Each row is a point on a landscape with many valleys, with its height.
A ball rolls from a point to the lowest of its 2 nearest points, and stops where none of them is lower. Distance is the straight distance between rows; heights are no part of it.
<891> (h 4.16): [118 143 135  85 138 106 213 168  68  90 151 158 122 140 119 107 119  85
 139 104 136 124]
<708> (h 2.73): [102 128 112 125 102 145  79 124 134 164 118 133 145  98  92 116 129 100
 129 199 164  94]
<946> (h 3.78): [148 133 151 166 139 150  60  80 160 129 126  85 138 116 157 136 136 160
 109 107 133 114]
<611> (h 3.75): [120 115 134 145 107 156  73  96 159 154 111 113 150 109  83 135 147 111
 131 150 151  89]
<962> (h 8.55): [133 123 150 179 145 135 122 124 148 123 116 101 143  84 170 147 152 143
 113 147 100 133]
<354> (h 4.40): [122  98 139 136 136 162 140 148 156 137 108 135 129 122 112 157 132 105
 142 133 128 133]
<1108> (h 3.61): [151 105 129 109 160 100 175 188 109 131 142 178 133 121  87 120  87 161
 108 132 162 146]
<1166> (h 4.84): [109 126 121 166 137  96 164 118 133 105 134 134 106 153 157 119 138 163
 182  80  71 144]
<362> (h 3.24): [145 115 111  91 148 102 177 195 114 121 131 173 116 126  86 125  95 129
 119 140 159 143]
<12> (h 4.13): [139 131  95 121 138 131 113 137 126 167 152 128 138  90  81 143 115 112
 103 197 201  97]
<581> (h 4.93): [122 121 123  82 141 128 194 182 121 118 130 157 116 136 110 132 109  86
 140 131 139 140]
<1112> (h 2.41): [155 148  70  45 119  96 199 199 108 113 150 147  94 149  96 145  86  96
 124 132 177 124]
<1092> (h 4.07): [122 180 103  21  98 111 183 162  83 112 154 129  95 186 124 132 125  39
 159 103 156 111]
<1059> (h 4.53): [133 137  96  80 110 125 140 190 133 132 106 146 124 117 110 144 106  91
 140 184 166 121]
<745> (h 3.72): [ 83 158 115  72 102 105 180 155  93  96 132 148  94 172 133 128 135  51
 185 121 120 124]
<96> (h 2.79): [152 168  71  27  96  94 189 201 113 116 138 123  96 160 110 148  94  80
 134 142 163 128]
<694> (h 5.03): [115 140 116  60 112 132 182 173 135 121 130 137 101 152 111 163 119  44
 150 130 138 128]
<813> (h 4.77): [101 136 131  77 127 141 194 141  83 107 160 148  93 175 128 138 149  46
 165  87 130 114]
<487> (h 4.57): [123 165 103  27  96 113 181 173 125 117 128 124  96 175 116 147 113  42
 165 123 150 132]
<1007> (h 2.98): [116 119 121 151 112 141  69  84 101 170 145 145 163 113  86  81 135 165
  87 159 166 113]
<1120> (h 4.65): [130 152 112  62 135 113 213 183  62 106 162 149 110 151 110 124 115  77
 131 105 149 114]
<490> (h 8.96): [144 149 132 166 135 113  51  59 123 120 114  92 146 104 187  93 137 205
  96 128 105 131]
<905> (h 7.04): [108 155 123  85 113 126 178 177 134 106 117 131 115 131 154 164 130  50
 168 176 107 131]
<388> (h 1.33): [169 112 151 157 171 148 107 118 138 166 137 108 157 112 106 142 123 171
  67 114 167 134]
<670> (h 5.08): [ 96 131 113 153 139  95 185 118 108 100 146 137 100 161 146 118 152 132
 194  94  72 128]
<510> (h 2.35): [111 136 130 139  90 137  50  30 125 151 165 124 165 149  70  64 120 175
  74 125 144 118]
<760> (h 4.67): [156 156 131 160 158 122  42  45 161 108 125  75 114 122 199 121 104 183
 103 103 116 121]
<1012> (h 6.17): [ 98 127 136 114 137 137 194 137 124 108 139 125 101 136 154 175 156  66
 175 134  82 127]
<935> (h 5.12): [100 128 121 158 103 145  83 111 120 142 110 134 157  92 135 104 153 132
 126 199 131 102]
<711> (h 3.60): [152 183  92   9  87 104 187 173  82 117 156 110  99 193 128 145 120  43
 140 114 161 121]
<653> (h 2.08): [160 115 166 158 158 136 134 132 148 121 124 121 135 122 144 132 119 174
 100  69 102 159]
<665> (h 2.06): [178 115 145 157 162 138  72  90 140 177 159 103 163 122  98 119 120 169
  61 109 184 134]
<848> (h 3.68): [138 117 108 121 138 149 107 149 141 166 132 118 134  90  91 161 121  91
 110 184 182  98]
<1048> (h 4.44): [162 112 158 153 143 108  96 143 108 140 113 154 150 118 127  93 109 213
  86 102 131 165]
<685> (h 8.71): [139 127 143 186 150 121 102 107 130 119 110  85 147  86 184 135 154 169
 107 134 101 136]
<1094> (h 2.07): [162  95 156 148 165 152 134 138 143 158 139 119 149 100 110 165 119 147
  79 123 154 148]
<158> (h 4.80): [115 133 128 166 107 145  73  89 119 144 123 122 157  96 124  89 152 154
 112 179 133 112]
<1013> (h 2.74): [124 151 133 142  94 136  33  19 127 139 158 117 148 148 119  60 117 181
  77 117 134 122]
<42> (h 4.15): [128 120 140 164 114 155  64  86 156 156 118 118 153 112 109 117 145 139
 124 133 138  98]
<138> (h 4.14): [137 132  63 109 116 123 100 144 113 168 147 150 126  92  85 120 112 119
 110 206 200  87]
<877> (h 3.58): [109 133 148 105 146 120 210 167  81  95 143 155 118 138 132 121 129  84
 140 122 105 132]
<820> (h 2.72): [124 146  91  84  86 137  95 158 138 151  97 138 125 106 119 135 110  87
 151 210 160  99]
<255> (h 4.17): [175 123 159 158 146 117  82 123 125 138 116 129 151 114 149 101 114 208
  85  98 131 157]
<913> (h 4.21): [159 136 135 165 154 139  60  69 174 116 124  76 124 113 177 145 120 180
 115  90 117 122]
<214> (h 2.91): [105 125 147 126 142 118 200 146  92 101 146 147 115 142 139 136 148  96
 162 103  90 133]
<1181> (h 4.72): [154 102 146 149 147 123 117 151 124 145 112 151 152 119 115 105 111 183
  95 119 139 159]
<817> (h 3.82): [175 124 159 158 139 120  54  98 128 148 135 115 148 123 143  94 109 196
  73  94 143 149]
<1101> (h 4.11): [111 109 119 158 108 132  99 124 159 118  92 135 122 135 143 128 144 147
 171 129  95 120]
<89> (h 0.88): [130 112 153 152 137 112 147 140 140 105 115 143 127 142 141 105 115 173
 139  71  95 156]
<254> (h 2.76): [109 126 118 126 114 144 116 158 143 133  96 139 136 108 134 139 136  95
 151 190 137 112]
<358> (h 2.17): [136 119 124 165 154 107 153  92 156 111 145  91  98 139 176 148 121 166
 141  65  59 150]
<1047> (h 3.27): [112 120 127 146 102 145  79 100 138 165 128 125 153 103  80 112 146 113
 119 176 167  96]
<204> (h 2.70): [162 109 163 156 160 130 139 112 147 115 131  98 127 115 164 157 119 170
  93  61  85 163]
<483> (h 2.02): [ 99 106 117 119 108 122 149 167 133 112 102 183 115 149 124  95 126 126
 165 119 113 142]
<1115> (h 3.26): [149 138 161 165 140 153  58  58 153 148 143  79 146 123 130 121 131 146
  83 100 146 113]
<154> (h 5.11): [151 178 155 163 144 116  44  34 117 118 146  69 151 116 172 103 140 165
  53 116 138 134]
<660> (h 2.71): [145 116 124 165 149 123 121  92 177 105 128  84 101 133 178 157 111 172
 138  71  78 145]
<775> (h 3.13): [ 88 141 107  72  94 116 160 168 127  95 105 161  93 163 124 128 132  69
 186 143 120 130]
<371> (h 3.12): [144 149 147 152 115 135  37  50 122 141 142 110 156 136 137  77 126 179
  73 109 133 125]
<769> (h 3.46): [159 135 153 158 132 122  35  73 116 156 140 118 157 128 132  78 119 201
  73 111 142 140]
<47> (h 4.46): [122 113 140 115 144 120 192 176 113 117 132 168 133 130 113 118 114 117
 125 106 128 142]
<564> (h 3.11): [162 178  75  15  86  97 191 187 117 129 144 103  99 178 118 163 104  60
 137 127 167 127]
<135> (h 7.77): [119 125 137 134 141 123 182 167 125  96 123 135 127 103 149 154 141  92
 132 156 101 138]
<1019> (h 2.69): [150  93 141 133 163 161 155 155 150 159 126 122 142 105 101 166 122 115
  92 133 156 136]
<552> (h 5.04): [141  98 143 144 136 132 137 163 140 132 112 150 145 119 112 117 117 154
 126 121 139 145]
<930> (h 5.36): [107 100 127 144 130 154 161 116 165 120 122 114 109 143 137 183 148 105
 178  99  79 128]
<218> (h 1.49): [112 105 139 138 126 114 162 148 122 107 115 168 118 151 127 100 126 149
 159  93  94 151]
<761> (h 3.96): [141 149 146 157 121 120  55  73  71 142 132 134 179 107 138  69 137 213
  62 148 132 151]
<327> (h 1.47): [150 108 157 156 135 119 123 138 142 117 115 140 137 128 150 104 113 178
 108  83 104 157]
<624> (h 3.59): [128 109 140 170 134 158 102 107 172 126 108  98 126 116 143 166 144 136
 141 118 104 119]
<1051> (h 3.18): [141 111 135 170 142 142 107 105 172 118 113  94 128 123 166 155 129 166
 133  94  90 129]
<758> (h 1.98): [106 130 110 119  89 142  87 145 139 151  96 142 130 106 112 129 137  96
 152 205 152  98]
<506> (h 4.68): [ 89 127 129 113 135 133 185 123 113 114 143 135  87 175 123 161 154  72
 197  86  91 119]
<381> (h 5.09): [148 172 140 155 154 120  29  33 139 120 136  63 125 120 184 102 123 176
  81 109 128 121]
<221> (h 2.78): [146 130  96  67 138 103 200 199 108 115 147 162 105 146  86 130  86 105
 125 123 171 127]
<157> (h 3.76): [126 140  58  88  90 133  91 127 105 165 138 153 131 106  93 114 102 113
 116 224 196  77]
<575> (h 4.58): [116 111 115 171 127 109 135 110 165 106 120 106 106 152 154 136 124 160
 182  90  69 137]
<144> (h 5.70): [105 117 137 140 142 145 177 127 144 111 135 116 113 130 148 179 158  97
 161 118  74 135]
<634> (h 4.79): [122  99 139 135 126 137 152 164 149 124 112 149 127 130 123 136 124 121
 143 106 117 144]
<265> (h 3.20): [146 102 126 136 156 155 131 148 150 166 133 125 139  94  92 163 126 110
  95 161 177 113]
<811> (h 3.81): [107 107 118 152 105 137  97 129 148 132  86 144 127 114 130 125 145 134
 158 157 113 111]
<560> (h 2.19): [115 122 153 144 154 121 203 128 108 105 150 129 113 145 144 135 147 129
 154  74  76 141]
<258> (h 4.12): [140 123  93 100 124 140 126 167 145 155 115 136 127 100  97 149 111  87
 128 190 187 112]
<120> (h 4.64): [165 163 163 157 159 100  57  63 100 127 135  86 161 103 162  99 147 185
  48 122 131 139]
<1026> (h 4.37): [119 103 116 166 115 123 110 107 176 113 100 118 115 150 141 137 130 167
 179 100  88 124]
<361> (h 1.42): [121 125 141 160 155 115 189 110 126 113 152 104 106 141 169 150 142 154
 144  62  57 149]
<713> (h 3.69): [144 123 145 163 130 121  75 105  83 145 115 143 168 107 129  72 133 204
  77 151 137 148]
<963> (h 5.17): [122 148 124  64 135 139 208 159  70 118 167 146 107 169 113 131 138  53
 144  93 140 116]
<386> (h 4.26): [ 84 141 122  93 119 122 181 132  92 101 145 146  92 178 126 135 155  60
 196  98 111 116]
<532> (h 5.00): [ 91 113 130 124 120 138 173 125 148 117 133 124  91 170 123 175 151  82
 198  98  77 126]
<134> (h 4.91): [123 117 112  93 123 127 162 191 140 125 114 147 111 126 108 141 105  95
 139 148 148 127]
<262> (h 2.64): [108 123 113 145  94 143  61  50 115 154 159 138 172 130  72  69 135 165
  85 155 151 117]
<50> (h 2.65): [163 127 156 157 140 141  58  62 154 168 152  94 159 128  96 116 131 160
  65 101 168 122]
<770> (h 2.39): [ 84 116 114 117 100 113 142 158 136 100  92 173 101 151 121 119 130 113
 191 121 108 135]
<194> (h 2.75): [ 79 128 110  98 100 111 146 157 140 107 101 163  96 162 119 132 128  79
 210 126 108 134]
<313> (h 7.43): [110 139 123 106 120 116 178 182 121  97 115 137 122 110 153 149 131  83
 150 177 103 134]
<289> (h 4.47): [123 136 143 168 107 148  66  70 132 152 132 112 167 116 111  96 149 150
 103 147 149 105]
<306> (h 8.33): [125 117 155 175 152 128 159 127 135 116 129  98 133  95 171 166 154 141
 116 124  82 148]
<600> (h 8.09): [129 113 159 151 155 135 179 155 123 106 127 119 140  89 155 159 145 126
 115 137  96 146]
<655> (h 5.31): [ 90 123 120 141 126 117 177 131 130  97 131 156 101 165 135 122 139 115
 195  93  89 138]
<245> (h 8.85): [143 136 132 184 137 118  76  87 128 119 114  94 148 104 182 107 144 185
 105 136 102 131]
<550> (h 3.30): [123 143  77  77  81 138  89 145 120 176 118 139 130 105  99 122 109 102
 137 227 183  88]
<497> (h 5.40): [ 99 126 120  72 113 144 176 155 134 117 122 140  93 160 104 167 133  52
 174 113 125 132]
<230> (h 6.64): [ 95 130 129 105 114 133 171 153 143 111 115 129 104 136 147 182 145  68
 177 161  94 125]
<821> (h 3.34): [103 118 121 126  99 135 125 160 150 120  84 149 117 117 135 135 137 116
 172 170 115 122]
<656> (h 4.28): [157 172 151 159 138 110  50  56  83 144 131 102 171 108 162  77 138 199
  46 132 131 150]
<975> (h 4.04): [126 101 143 151 133 167 115 129 167 143 109 118 139 108 117 152 137 123
 129 131 127 122]
<1084> (h 4.02): [142 102 147 128 155 119 184 173 111 126 138 168 143 122  98 117 105 153
 110 100 135 165]
<334> (h 3.37): [136 117 133 160 138 129  79 114  98 165 124 145 163 104 109  81 126 185
  89 163 156 123]

Where does a ball stop that starts at each point below?
<694>: <1112>
<47>: <1112>
<745>: <89>
<158>: <758>
<670>: <758>
<552>: <510>
<497>: <89>
<490>: <388>
<120>: <510>
<963>: <361>
<634>: <361>

Call two points neighbours if one is among the 2 nearest of the other. Go from one point of each pair to the other, from neighbour to neighbour, staying as low as possible. Name the highest point that can't be avoided.
<1112> and <388>: <581>
<388> and <510>: <154>
<388> and <758>: <138>
<510> and <361>: <552>
